Points on a hilly landscape, in no order, each with its height.
A ball rolls from a point to the lowest of its 6 nearest points, and stops where none of them is lower. Distance is the straight distance between rows; heights are no part of it.
q_657: [139 137 139 127 155  88 130 112 139 142  88 139 129 131  87 136 121 124
 131 127 117 147 130 109]  height 331
q_963: [158 123 150 154 113 163 163 191 126 113 154 106 172  94 110 119  80 163
 188  55 147  86  67 126]  height 354
q_570: [164 138 141 159 126 136 159 163 124  89 147 122 162  94 130 115  74 128
 179  80 138  80  70 145]  height 216
q_782: [171 125 139 157 133 132 173 156 122  97 143 114 152 100 144 138  73 122
 163 108 155  87  82 152]  height 218
q_668: [161 112 166 147 110 118 204 169  99 113 132 129 158  87 119 120  84 118
 139  87 151  71  45 108]  height 180
q_442: [ 60 132  89 125 131 120  75 103 118 143 134 120  97 168 108 136 191 143
 116 163 140 171 164 164]  height 457
q_92: [144  96 152 132 153 110 122 102 136 134  99 142 119 148  81 135 130 134
 125 149 108 150 127 118]  height 288
q_123: [179 140 116 130 110  96 158 129 114 129 121 122 122 116 122 166 114 110
 104 128 166 121 140 102]  height 135
q_819: [176 133 148 146 125 152 146 176 125  90 151 118 172  94 142 117  80 145
 184  67 138  96  81 149]  height 189
q_336: [135 146 107 126  90  93  71  65 112 162 142 161  46 180 124 162 198  97
  95 214 110 145 147 103]  height 442
q_504: [134 116 148 132 148 102 123 100 141 133  96 140 118 136  75 138 126 133
 127 143 112 149 121 113]  height 307
q_624: [171 117 164 120 104 126 211 187  70 106 138 142 166  77 120 109  82 116
 120  67 155  67  47  87]  height 276
q_229: [157 133 148 165 126 132 181 164 116  97 142 123 157  90 135 125  73 119
 165  85 146  79  56 133]  height 142
q_685: [ 80 103 124 128 130 155 126 105 180 131 131  86 132 132 153 109 132 162
 151 143 123 173 167 137]  height 372
q_331: [110 114 146 123 136 116 128  99 159 112 115 135 125 139 109 128 132 128
 144 120  81 149 149 114]  height 392
q_94: [120 114 146 126 153 103 124 101 149 120 105 146 123 132  90 134 124 127
 144 135  92 149 137 123]  height 292
q_821: [ 78 146 106 130 138  80  90  78 101 152 131 154  63 174 119 164 182  95
 123 204 121 157 159 145]  height 295
q_743: [ 57 147  95 108 133 120  86  89 138 118 149 112 149 152 134 127 173 144
 107 151 139 169 172 149]  height 332
q_742: [144 124 166 134 170 175 157 176 132 105 152 108 215  90 174 119  79 178
 169  63 156 112 110 125]  height 449
q_422: [153 115 128 108 118 101  91  60 127 115 130 164  96 142 110 122 141  87
 107 199 101 142 121 132]  height 5
q_733: [ 97 109 130 122 129 115 109  93 161 104 146 127 130 135 121 130 142 128
 144 134  96 163 162 141]  height 585
q_514: [189 102 164 105 100 148 213 185  65 124 129 147 139  87 127 126  92 124
 111  82 175  62  48  91]  height 330
q_737: [ 81 138 102 122 117 104  74 100 109 132 155 144  78 169 117 131 192 109
 126 162 116 152 170 158]  height 286
q_193: [ 34 182  97 119 159 141  54  87 134 134 117 113 144 178 104 106 157 157
  92 163 116 160 169 143]  height 373
q_957: [ 60 146 100 103 149 146  87 101 144 158 146  63 156 166 126  96 162 174
 117 159 141 166 180 143]  height 349
q_13: [130 123 144 114 143 165 116 188 119 145 139 120 193 101 162  98 117 127
 127  75 130 101 148 146]  height 2
q_466: [190 122 143 154  98 133 186 158 120 109 133 130 114 105 158 130 106 115
 128 105 110  64  44 105]  height 29
q_369: [109  82 151 125 132 114 115  89 146 113 150 134 111 147  98 136 141 129
 147 167 110 164 155 148]  height 8
q_964: [210  95 150  97  95 159 207 189  65 115 129 144 127  78 126 131 103 130
 110  76 164  64  49  82]  height 267
q_446: [154 111 132 117 112 100  93  69 129 109 125 160  92 143 101 117 136 103
 112 177  85 139 121 137]  height 128
q_986: [173 125 122 106 130 130 138 172 107 162 123 113 136 112 141 145 111 119
 144 109 147 111 149 131]  height 492
q_665: [129  91 152 118 138 109 120  90 148 126 118 144 109 150  89 130 135 134
 136 162 105 162 141 127]  height 234
q_143: [156 125 157 164 123 122 195 165 112 107 137 132 156  93 121 121  80 119
 160  85 153  70  41 122]  height 21
q_305: [203 128 123 144 104 131 155 154 116 126 139 102 120 104 159 140  85 112
 144 122 144  99 122 139]  height 358
q_210: [170 146 117 112 125 125 134 162 110 167 106 120 136 123 121 132 117 114
 139  98 132 107 152 123]  height 409
q_189: [127 133 145 136 129 156 185 195 125 122 154 108 200  78 120 130  61 173
 184  45 159 101  64 101]  height 238
q_518: [130 109 121 106 111  94  95  52 117 142 149 163  77 169 124 153 154  85
 101 221 118 140 137 130]  height 393
q_616: [193 127 118 145  97  98 173 130 117 113 137 124 113 108 144 177 102 103
  95 131 165 118 133 116]  height 154
q_322: [192 129 103 130  77  99 139 135 116 125 116 141  93 119 106 164 142 126
  90 127 161 133 134 104]  height 300
q_334: [169 136 139 128 148 156 134 171 119  95 149 124 175 101 164 128  92 126
 167  79 142  98 115 155]  height 112
q_396: [115 137 106 133 105  91  78  71 104 168 142 160  42 185 125 169 194 101
 103 217 118 149 156 109]  height 324
q_102: [142 111 157 122 145 182 125 197 115 130 149 111 197 104 172 104 110 153
 132  76 144 105 137 149]  height 107
q_84: [171 145 107 124 100  95 121 102 124 107  74 160  89 133  83 132 152 120
  99 137 138 143  98 103]  height 339
q_734: [147 152 128 115 138  93 136 131 123 149  92 133 137 125  95 135 123 114
 124 113 122 131 140 104]  height 269
q_817: [119 129 133 108 163 141 141 170 117 154 122 138 170  97 155 134 108 104
 125  87 138 118 145 136]  height 44
q_989: [ 96 121 105 120 107 106  75  95 122 136 167 142  86 164 116 124 185 111
 133 163 112 155 168 157]  height 190
q_117: [ 64 132 120 123 143 156 132  97 180 120 119  85 158 120 172  80 111 143
 146 134 132 159 167 136]  height 614
q_952: [167 135 120 129 130 100 145 117 113 145  82 135 111 130  84 146 128 128
 111 136 152 142 125 102]  height 299
q_615: [199 123 132 153 102 137 164 151 127 112 148 104 118 107 159 136  87 122
 139 117 129  92  97 137]  height 211
q_542: [134 116 148 122 153 100 130 102 141 131  97 142 122 139  81 138 122 126
 131 141 103 145 132 116]  height 315
q_482: [137 132 135 119 137 121 133 153 129 170  95 127 119 126 104 123 131 125
 134  94 103 127 142 114]  height 187
q_805: [ 90 117 141 125 164 141 147 163 142 169 103 130 139 116 131 133 117 126
 126 103 120 126 133 122]  height 114
q_841: [194 119 126 152 103 108 190 128 135  95 140 130 112 108 153 171 103 111
 100 130 136 105 111 112]  height 213
q_371: [206 118 150 109  84 144 199 175  84 114 117 150 116  92 131 132 117 114
 113  72 136  52  38  87]  height 297
q_122: [159 114 162 129 102 120 202 185  79 108 142 134 167  72 114 102  78 121
 132  61 151  60  52  94]  height 273
q_788: [158 124 148 151  98 134 179 190 107 113 156 116 161  81 105  99  83 132
 173  59 141  71  59 111]  height 423
q_355: [ 57 175  98 108 147 137  67  98 143 152 129  90 150 179 110  82 165 171
  96 150 122 162 170 135]  height 351
q_478: [190 151 113 132 103 105 157 137 126 113 130 115 128 104 151 159  95  98
 116 121 148 108 139 114]  height 270
q_630: [ 64 116 130 132 149 156 139  96 183 131 119 100 131 118 165 102 115 149
 151 137 132 164 158 136]  height 542
q_2: [ 32 169 100 120 172 138  53  85 132 137 110 114 134 177 112 113 161 150
  87 163 120 167 164 146]  height 380
q_191: [146 110 128 109 128 102  91  62 125 119 126 168  96 150 117 137 138  93
  97 205 104 142 114 134]  height 104
q_755: [ 57 159  79 130 139 124  41 100 114 133 107 136  74 175 115 135 184 131
 125 170  99 164 166 149]  height 371
q_701: [144 113 130 109 117  91  87  55 129 115 141 166 102 154 112 124 147  84
 110 189  95 150 137 135]  height 139
q_352: [198 117 143 146 114 125 211 142 123  95 123 144 120 109 144 171 109 109
 101 111  98  73  52  92]  height 284
q_258: [187 127 121 123 115 133 144 168 113 141 135 102 130 113 160 138  98 120
 147 112 148 107 140 145]  height 534
q_63: [ 72 151  95 126 134  79  82  79 100 139 132 152  74 173 121 150 188  94
 126 193 122 151 163 144]  height 328
q_465: [132 142 159 140 167 179 167 173 130 105 158 106 215  84 162 119  75 184
 173  52 149 108  88 107]  height 318
q_458: [195 124 120 141  89 101 170 133 118 123 128 128 105 113 128 174 118 118
  80 139 165 125 133 111]  height 136
q_207: [152 116 164 139 157 183 148 177 128 101 155 112 200 100 159 121  87 183
 170  75 158 110  98 136]  height 116
q_555: [123  88 146 125 115 115 102  84 139 125 153 139 104 154 105 133 159 123
 142 173 115 161 161 152]  height 127
q_35: [161 126 136 136 130 104 124 111 128 139  76 147  99 136  73 130 136 140
 114 144 130 151 119 112]  height 335
q_85: [153 110 133 122 110  99  85  74 138 117 130 152  97 151 105 111 141 105
 120 174  86 142 133 135]  height 149
q_257: [ 29 178 111 126 165 145  51  85 143 132 114 116 138 188 106  97 140 150
  92 173 100 158 174 130]  height 389
q_340: [199 114 116 138  77 113 167 143 127 114 140 137  92 117 121 178 119 119
  84 130 157 123 135 109]  height 157
q_247: [179 110 156 160  95 134 197 172 112 127 126 123 120 104 137 128 115 125
 132 100 123  62  35 108]  height 199
q_186: [154  99 113 103 100 109  84  59 116 147 133 161  64 171 128 157 163  99
  92 221 112 143 125 127]  height 587
q_807: [ 56 155  84 136 140 142  40  99 118 137  99 134  77 172 115 132 182 143
 115 173 105 167 159 154]  height 412
q_923: [125 115 129 103 115  86  94  57 124 136 151 164  90 159 124 140 146  82
 102 211 114 139 131 138]  height 261
q_20: [184  99 159 141  89 138 199 175  91 125 119 130 133  99 132 126 108 122
 121  92 146  57  30 103]  height 357
q_906: [ 86 105 119 120 124 117  95  92 136 128 161 131 112 159 112 145 179 129
 126 163 140 168 175 166]  height 293
q_273: [ 77 123 100 119 123 119  80 106 114 136 155 127  90 163 112 139 194 129
 122 167 135 154 173 170]  height 311
q_212: [147 130 131 114 141 133 136 174 117 180 107 121 139 122 124 138 123 122
 140 102 128 121 145 126]  height 320
q_547: [162 125 148 121 144 175 123 180 118 118 151 120 190 101 162 109 108 137
 147  72 128 103 139 154]  height 58
q_568: [ 82 131  98 108 111 140  89  95 159 124 151  84 143 141 143 103 167 156
 130 143 126 172 178 141]  height 294
q_329: [ 62 143  88 131 131 125  60 110 111 135 127 131  82 174 111 133 196 136
 117 167 124 168 161 169]  height 505
q_294: [ 59 164  80 132 136 107  53  88 108 128 120 133  69 173 116 138 194 115
 127 165 105 159 163 156]  height 395
q_908: [175 111 164 166 110 131 205 173 106 126 126 123 136 108 130 124  95 127
 135 101 152  67  34 119]  height 229
q_460: [176 135 123 133 110 104 114 106 123 136  78 146  96 135  75 124 152 130
 107 140 135 146 106 110]  height 101
q_491: [ 99 138 103 149 126  81  84  75  96 158 122 147  34 191 119 157 199 109
 115 214 116 166 167 119]  height 120
q_714: [128 120 173 130 171 167 153 176 120 103 156 104 231  97 177 102  90 171
 144  75 141 112 131 124]  height 465
q_556: [123 120 153 120 142 179 129 196 126 151 146 112 196 106 160  94 114 153
 117  84 145 103 147 146]  height 108
q_4: [182 117 123 117 135 135 147 168 114 139 130 108 145 112 153 145  98 116
 145 121 159 113 135 153]  height 419
q_480: [ 89  96 138 131 128 156 121 107 181 138 126 106 119 129 138 111 133 162
 143 126 107 168 156 124]  height 289
q_315: [ 79 147  97 119 131  82  85  74 106 141 146 153  75 163 121 147 188  89
 126 182 114 153 157 143]  height 375
q_823: [ 71 114 111 109 133 116 105  86 153 100 163 122 140 140 129 134 169 128
 125 148 128 167 172 145]  height 370
q_632: [ 85 133 135 117 159 141 147 165 134 167 109 136 152 109 135 125 117 116
 122  94 124 116 137 128]  height 197
q_995: [163 133 113 122 121  90 107  80 128  94  73 175  93 138  95 137 144 111
  90 167 129 143  88 120]  height 171
q_966: [131 132 162 132 161 171 160 170 122  99 157 103 239  92 183  88  85 178
 159  58 140 112 117 116]  height 467
q_130: [165 142 103 124 114  89 125  91 125  99  69 174  93 129  92 134 155 112
  86 146 139 150  84 115]  height 200
q_304: [ 94 114 122 114 111 133 107  90 167  99 149 112 128 134 139 122 156 139
 139 132 110 167 175 139]  height 333
q_255: [140 125 136 105 153 139 138 178 119 168 114 120 153 115 139 143 114 119
 133 100 144 115 140 134]  height 411
q_498: [176 140 121 126 114 100 159 133 108 138  97 129 113 118 102 157 125 117
 103 135 169 133 137 107]  height 48
q_898: [195 120 133 155 107 112 197 136 130  83 136 133 117 109 153 170  95 104
 102 121 113  89  68 110]  height 264
q_496: [ 70 122 117 113 144 151 123  97 167 127 130  77 153 130 161  91 125 154
 149 149 146 165 170 139]  height 489
q_316: [ 92 140 105 111 122  84  86  73 105 132 158 159  78 164 121 142 173  80
 120 187 114 144 165 149]  height 317
q_938: [101 113 132 130 132 143 133 125 168 145 111 127 114 131 118 116 133 152
 149 114  87 153 140 116]  height 179
q_690: [ 73 145  97 141 149  82  85  76  94 145 119 144  56 180 120 162 186 109
 122 204 118 160 158 138]  height 244
q_239: [203 122 132 164  88 129 169 152 133 102 140 119 115 107 159 136  97 112
 128 116 114  80  80 123]  height 162
q_379: [160 130 137 108 147 149 141 173 114 107 142 124 177  97 166 126  90 113
 154  88 146 107 129 158]  height 148
q_200: [195 106 162 126  89 144 204 182  80 125 117 139 123  94 128 125 106 123
 120  84 151  61  39  94]  height 327
q_449: [ 66 152  94 141 151  82  78  79  95 132 102 144  58 174 121 162 180 108
 125 198 112 163 169 142]  height 274
q_830: [136 137 133 115 134 105 127 135 141 145  92 136 128 127  98 127 124 124
 136 112  92 132 141 106]  height 198
q_328: [161 112 139 130 121 114 107  92 145 130  98 150  95 147  77 116 137 133
 121 158 106 145 117 115]  height 232
q_187: [ 92 124 115 112 114 134 101  94 173 114 148  99 136 138 147 113 158 153
 135 127 110 161 175 143]  height 248
q_580: [121 111 122 118 102 106  82  91 127 130 167 154  86 162 107 127 171 109
 138 175 110 149 163 153]  height 113
q_353: [ 94 108 162 139 149 168 134 196 130 157 151 109 199 108 156  89 106 149
 114  90 152 102 148 147]  height 256
q_925: [109 127 119 119 121  81  93  63 101 148 150 161  72 168 123 157 169  91
 109 213 131 146 153 135]  height 385
q_710: [201 120 127 149 117 140 160 158 121 126 140 106 126 106 163 133  83 121
 152 123 154  98 111 143]  height 342
q_620: [177 107 168 115 103 126 218 186  75 120 132 140 157  84 122 123  88 117
 114  82 171  64  54  92]  height 304
q_231: [146 126 156 154 125 162 169 190 121 113 154 103 184  87 117 123  77 174
 189  56 156 102  61 122]  height 283
q_506: [ 93 109 129 124 119 145 109 100 182 109 136 110 128 134 134 114 137 150
 151 122  91 159 166 124]  height 340
q_596: [ 88 135 105 129 131  84  93  68  96 153 137 161  58 173 121 153 183  90
 122 204 127 151 153 135]  height 305
q_968: [127 156  99 133  92  77  74  63 116 153 134 168  36 187 122 171 199  95
 101 212 103 142 162  89]  height 424
q_97: [ 87 139 137 117 155 144 139 176 133 161 124 144 170 104 145 108 114 119
 117  77 120 107 141 123]  height 177
q_883: [ 51 156  79 131 155 112  47  79 119 122  81 145  70 174 121 158 174 114
 119 184  85 166 167 145]  height 309
q_535: [ 74 128 136 129 160 149 148 157 152 160 110 134 152 103 141 116 116 121
 119  93 120 116 134 131]  height 188
q_18: [117 124 139 115 157 136 145 171 133 176 106 129 135 114 125 136 125 126
 136  99 130 121 138 124]  height 210
q_293: [ 78 111 119 120 129 162 122  97 172 136 134  71 143 135 163 107 142 153
 143 148 142 171 176 140]  height 415
q_284: [200 133 129 164  97 123 173 147 132  94 138 120 112 107 165 140  95 109
 129 119 108  85  79 118]  height 173
q_233: [150  88 145 127 121 112  95  76 139 121 132 146  95 154  96 112 146 123
 126 164  96 149 142 134]  height 118
q_958: [ 95  88 134 118 126 117 108  85 139 115 155 134 123 148 109 142 164 127
 126 163 127 169 165 152]  height 271
q_349: [ 86 109 117 126 117 147 109  98 182 120 143  94 128 135 147 107 152 161
 144 130 119 171 170 138]  height 121
q_301: [145 130 160 141 161 180 168 180 130 102 160 111 204  92 152 126  74 181
 180  63 157 114  82 120]  height 312
q_402: [133 100 140 116 108 111  85  87 136 119 150 147  93 155 103 116 158 110
 135 168  98 147 151 149]  height 19
q_127: [112 116 145 127 147 140 133 161 149 179  95 127 123 120 118 126 131 140
 142 103  99 130 139 114]  height 164
q_581: [ 55 141 138 145 151 152 143 145 167 154 112 127 149 109 148  84 113 134
 132  97 115 122 139 126]  height 251
q_80: [138 129 152 143 151 170 176 186 131 106 155 111 207  84 131 132  68 176
 183  65 158 107  67 115]  height 117
q_691: [ 54 138 128 148 144 152 137 126 183 138 119 114 137 106 154  73 105 138
 147  99 110 134 146 129]  height 378
q_578: [ 68 152  88 105 127 125  84  91 146 125 150  96 151 148 130 110 186 155
 109 142 129 161 182 142]  height 314
q_749: [174 154 102 111 113  93 156 134 114 130 114 122 134 112 130 152 108 102
 115 119 151 120 147 105]  height 237
q_836: [ 35 142 107 132 158 167  40  84 133 141  90 131  95 187 114 117 157 146
  96 205 117 167 164 145]  height 410
q_667: [116  99 144 130 140 114 126  86 155 113 125 140 118 147  93 136 133 121
 141 154 102 161 142 131]  height 413
q_150: [211  99 157  97 103 155 209 193  64 100 133 154 142  80 123 133  90 123
 102  79 179  76  58  84]  height 313
q_29: [ 58 158  82 131 149  93  62  79 104 128 105 144  67 167 120 154 182 105
 125 179 104 161 164 150]  height 306
q_140: [ 89 118 147 146 136 167 134 194 139 170 141 109 185 107 145  80 118 147
 109  86 140  98 147 137]  height 322
q_717: [121 132 138 123 141 109 128 124 153 135 100 135 123 127  97 123 128 126
 135 110  82 139 141 109]  height 192
q_831: [156 157 117 111 130 104 133 150 124 157  99 130 130 118 109 130 119 115
 128  99 123 116 146 112]  height 285
q_259: [158 157 118 117 137  90 144 135 119 147 101 130 131 123 102 147 124 112
 122 114 138 131 135 102]  height 321
q_840: [141 135 134 110 150 153 130 172 115 123 142 131 185  99 165 125 110 113
 139  78 138 104 144 149]  height 83
q_437: [100 113 141 129 125 136 120 108 176 123 128 127 118 128 125 108 134 141
 152 114  82 160 155 120]  height 263
q_23: [ 92 113 123 120 111 139 107  94 171 108 143 107 125 133 144 109 154 143
 144 126  95 172 176 129]  height 316
q_439: [129 160 150 134 146 184 160 183 141 115 161 100 213  79 165  97  69 183
 186  37 139 113  84  91]  height 391
q_846: [ 69 154  88 122 126 105  61 102 111 134 126 135  78 172 117 135 196 113
 123 166 109 156 162 163]  height 454
q_88: [ 78 133 111 101 139 154  96 102 152 143 142  68 156 150 146 102 155 169
 123 155 142 170 176 140]  height 341
q_660: [162 115 156 141 146 191 144 185 128 104 149 116 189 102 154 119  93 170
 175  75 149 107 104 143]  height 329
q_492: [173 132 139 153 143 135 160 158 127  94 144 122 158  99 148 134  68 117
 172  95 141  89  87 154]  height 202
q_86: [157 110 139 127 118 108  93  86 141 125 113 152  94 144  88 105 141 121
 126 167  93 148 119 127]  height 185
q_843: [146 124 159 153 149 180 159 182 131 109 158 108 191  92 138 131  79 175
 182  65 158 108  76 131]  height 287
q_76: [167 128 133 129 144 143 144 164 119 104 144 119 166  97 164 138  82 111
 157  97 147 105 121 164]  height 184
q_694: [187 125 117 140 102 100 178 130 126 108 140 125 121 109 145 180  99 111
  94 131 154 115 125 115]  height 178
q_274: [196 125 142 128  97 133 194 164 105 108 116 148 122 101 142 144 121 110
 113  86 104  54  34  85]  height 298
q_517: [184 145 110 123  78 107 132 127 116 125 101 149  90 126  99 149 150 129
  91 119 161 132 125 104]  height 526
q_414: [ 78 131  97  98 119 140  89  98 160 129 154  81 153 141 140  99 166 165
 121 144 135 170 180 141]  height 303
q_515: [176 118 149 170 128 138 185 159 122 106 142 116 140 100 141 132  75 125
 160 119 147  86  64 142]  height 169
q_503: [175 137 126 128 114 101 100  91 130 111  77 163  95 140  81 116 146 124
 106 150 114 142 101 117]  height 275
q_696: [ 90 109 128 120 120 127 113  93 179 104 134 128 130 133 127 118 146 137
 148 127  92 170 165 128]  height 459
q_250: [111 139 130 114 154 148 132 183 128 147 126 135 174 104 152 111 118 110
 121  75 120 100 143 138]  height 119
q_32: [180 150 101 130  87  96 128 108 116 109  84 161  86 121  94 149 158 116
  90 128 151 137 105 103]  height 502
q_499: [149 112 151 151 114 154 186 200 114 129 155 102 181  84 103 122  70 164
 179  56 156  98  59 117]  height 365
q_609: [166 126 150 148 140 176 143 189 132 105 155 115 176  97 142 125  86 170
 184  74 146 105  97 141]  height 268
q_629: [142 114 162 129 169 182 147 184 121 109 152 108 215 105 170 110  91 169
 148  77 155 116 127 142]  height 468
q_288: [ 24 150 117 132 171 159  47  85 141 135  96 136 112 191 110 116 144 153
  92 203 115 167 172 142]  height 398
q_457: [198 120 110 141  62 111 150 141 122 112 134 138  85 121 120 170 136 118
  83 121 156 121 130 108]  height 193
q_675: [200 144 109 133  97 116 151 149 125 115 143 113 126 108 159 137  98 103
 131 113 138 104 134 130]  height 390
q_670: [ 45 152  97 130 147 159  32  90 129 145  87 129  88 185 108 125 165 148
  99 183 103 165 167 154]  height 422
q_926: [123 124 110 128 114  94  81  63 102 166 150 162  47 178 120 161 187  95
 104 217 129 156 149 119]  height 402
q_404: [161  93 117 113 122 106  98  65 126 118  99 166  79 149 111 152 141 111
  85 205 117 151  96 129]  height 183
q_512: [ 63 129 136 133 158 146 148 145 169 158 112 131 142 109 142 116 109 137
 130  99 112 130 136 120]  height 191
q_659: [233  99 141  86  89 168 210 195  62 104 136 147 116  77 122 138 101 118
 110  71 158  63  60  85]  height 296
q_394: [208 108 156 104  91 155 196 188  71 116 118 147 121  95 128 133 113 121
 104  74 144  62  44  89]  height 71
q_346: [ 57 131 132 144 152 149 150 120 179 138 113 118 137 111 151  93 106 141
 143 111 121 140 143 124]  height 319
q_158: [197 133 116 142  98 106 174 134 128  97 140 123 121 107 165 160  92  97
 105 121 134 101 114 111]  height 239
q_44: [ 84 113 115 118 116 160 109 102 174 126 135  91 138 133 149 101 150 160
 138 146 129 177 172 138]  height 262
q_622: [174 133 124 136 107 103 129 119 116 141  86 141 102 133  89 138 144 132
 106 133 160 139 115 108]  height 527
q_375: [187 143 109 117 106 111 143 154 118 137 132 109 130 110 136 139 112 101
 132 109 144 104 150 123]  height 438
q_175: [ 46 150  97 117 148 125  77  98 121 136 133 125 121 170 114 147 179 150
 100 166 142 170 169 159]  height 420
q_154: [144 146 127 111 140 101 138 137 133 155  93 132 132 125 100 130 116 117
 137 102 111 129 135 104]  height 228
q_792: [117 118 134 126 138 128 130 143 152 159 106 129 118 128 110 122 132 139
 145 104  90 140 144 106]  height 172
q_296: [177 114 143 167 125 142 173 151 129 113 138 112 135  99 147 135  81 121
 157 119 150  88  78 155]  height 186
q_604: [ 57 143 127 145 146 161 134 112 181 124 120 102 152 111 162  76 101 139
 155 114 126 142 153 132]  height 483
q_474: [119 107 171 138 165 175 145 186 120 131 149 100 223 103 173 102  97 159
 126  87 146 105 146 141]  height 70
q_410: [ 33 181 107 119 163 142  46  98 141 147 123 109 132 191 105  88 153 161
  95 166  98 157 180 136]  height 384
q_14: [171 137 146 136 142 146 144 169 128  85 152 125 166  97 152 128  74 122
 174  83 139  94 105 152]  height 150
q_680: [ 72 143 141 150 136 159 130 173 154 167 129 116 160 102 143  72 113 136
 117  84 123 106 142 125]  height 343
q_543: [101 134 136 113 141 150 125 188 126 151 134 128 177 100 157  99 121 122
 112  69 121 103 139 134]  height 84
q_6: [ 69 157  94 102 135 141  72 106 144 151 144  75 149 166 125  93 171 162
 103 150 129 164 178 139]  height 334
q_345: [ 68 123 110 114 135 112  90  92 129 118 157 130 128 156 117 140 182 135
 122 160 136 175 172 157]  height 344
q_141: [207 136 123 150  98 119 165 151 129 104 144 115 116 107 170 142  95  97
 132 115 124  91 104 122]  height 250
q_862: [156 136 148 158 116 125 172 174 110 102 148 120 162  85 114 110  77 132
 174  64 137  74  47 123]  height 255
q_574: [112 127 119 108 118  84  92  65 114 125 159 165  86 163 121 136 164  76
 114 194 118 142 151 140]  height 291
q_431: [ 98 141 106 136 126  84  87  74 102 161 131 153  49 185 120 157 189  99
 118 218 125 156 162 122]  height 224
q_75: [ 65 123 115 108 150 150 120  90 165 134 132  71 165 137 161  93 130 158
 143 151 151 165 176 142]  height 456
q_452: [189 114 142 169 102 137 182 156 126 115 136 113 121 111 150 127  88 128
 145 117 134  79  62 133]  height 99
q_903: [ 12 149 129 127 171 158  46  71 148 118 101 133 121 202 116  98 133 135
 102 211 113 167 189 127]  height 455
q_256: [128 136 136 117 133 125 127 148 146 165  97 125 124 127 105 121 133 125
 144  97  94 127 138 106]  height 176
q_557: [119 119 133 107 164 141 147 172 122 167 112 133 158 112 138 141 113 121
 126  99 138 116 143 138]  height 356
q_89: [114 126 120 105 110  93  86  72 115 121 157 160  94 157 125 131 163  87
 125 190 110 148 161 152]  height 219
q_15: [ 73 111 140 143 148 157 142 122 180 143 114 121 120 127 141 115 124 155
 148 120 114 155 144 126]  height 231
q_38: [160 123 122 118 113 100  93  66 136 106  94 168 100 140  88 120 136  98
 105 170 100 148 105 123]  height 137
q_112: [196 125 139 151  97 129 191 157 121 102 124 132 117 106 151 138 103 113
 120  98 108  64  43 103]  height 110
q_693: [ 63 159  84 127 132  95  68  89 103 132 128 145  71 167 117 141 191 106
 132 170 105 159 165 156]  height 396
q_46: [ 38 156  96 127 162 135  60  94 122 141 113 127 119 180 104 127 171 155
  96 168 134 168 161 154]  height 397
q_54: [152 135 156 150 103 118 192 184  96 104 144 126 161  86 116 101  81 125
 155  65 140  66  50 112]  height 243
q_956: [151 122 106 118  92  95  76  61 115 161 145 166  57 171 123 164 177  97
  86 220 103 142 138 110]  height 580
q_209: [180 135 119 127 104  98 162 137 117 124 125 128 109 116 119 165 117 114
  92 132 176 129 140 105]  height 76
q_959: [195 107 127 154  95 111 185 138 134 104 145 127 106 117 143 185 105 113
  88 138 143 112 116 111]  height 196
q_623: [ 59 144 134 149 139 160 130 158 174 149 124 112 145 109 147  61 105 147
 133  88 124 115 142 132]  height 414
q_856: [161 109 126 112 121 102 106  63 125 107 100 171  85 149 104 142 137  95
  89 193 113 152  89 125]  height 167
q_22: [151 124 125 104 153 138 144 174 113 159 121 117 155 107 150 148 100 116
 140 107 154 117 147 143]  height 464
q_163: [ 38 167  92 113 156 134  67  94 130 131 123 112 136 170 113 125 170 152
  96 154 134 171 159 147]  height 369
q_599: [ 82 112 143 143 152 150 139 146 160 169 101 126 122 118 125 126 126 142
 139 108 108 137 141 116]  height 163
q_618: [133 149 167 133 159 179 159 180 130 101 158 103 227  98 179  90  78 183
 170  57 134 109 105 112]  height 406
q_681: [ 48 150  95 129 150 142  42 100 118 145 104 130  87 181 109 133 180 152
 105 175 120 171 156 158]  height 448
q_178: [166 120 126 116 149 138 150 166 118 123 137 117 159 107 164 146  86 109
 156 110 153 101 133 162]  height 111
q_326: [148 138 133 125 146  93 143 118 119 142  76 143 124 128  86 143 124 126
 117 132 132 143 123 110]  height 338
q_100: [ 66 138 135 132 151 145 141 160 159 157 115 129 161 103 145  95 118 124
 124  88 115 114 137 125]  height 230

Call two points neighbours if one is among the 6 nearest of the other. Go from one point of each pair to the other, from neighbour to neighbour, staying as low as possible. Name the highest point that can't be avoided.
q_466, q_178 -> q_492
q_460, q_498 -> q_94
q_817, q_805 -> q_535
q_498, q_491 -> q_316
q_498, q_207 -> q_609
q_817, q_13 -> q_840
q_394, q_466 -> q_274
q_817, q_178 -> q_334
q_349, q_143 -> q_480
q_817, q_498 -> q_141
q_369, q_422 -> q_446
q_466, q_143 -> q_515
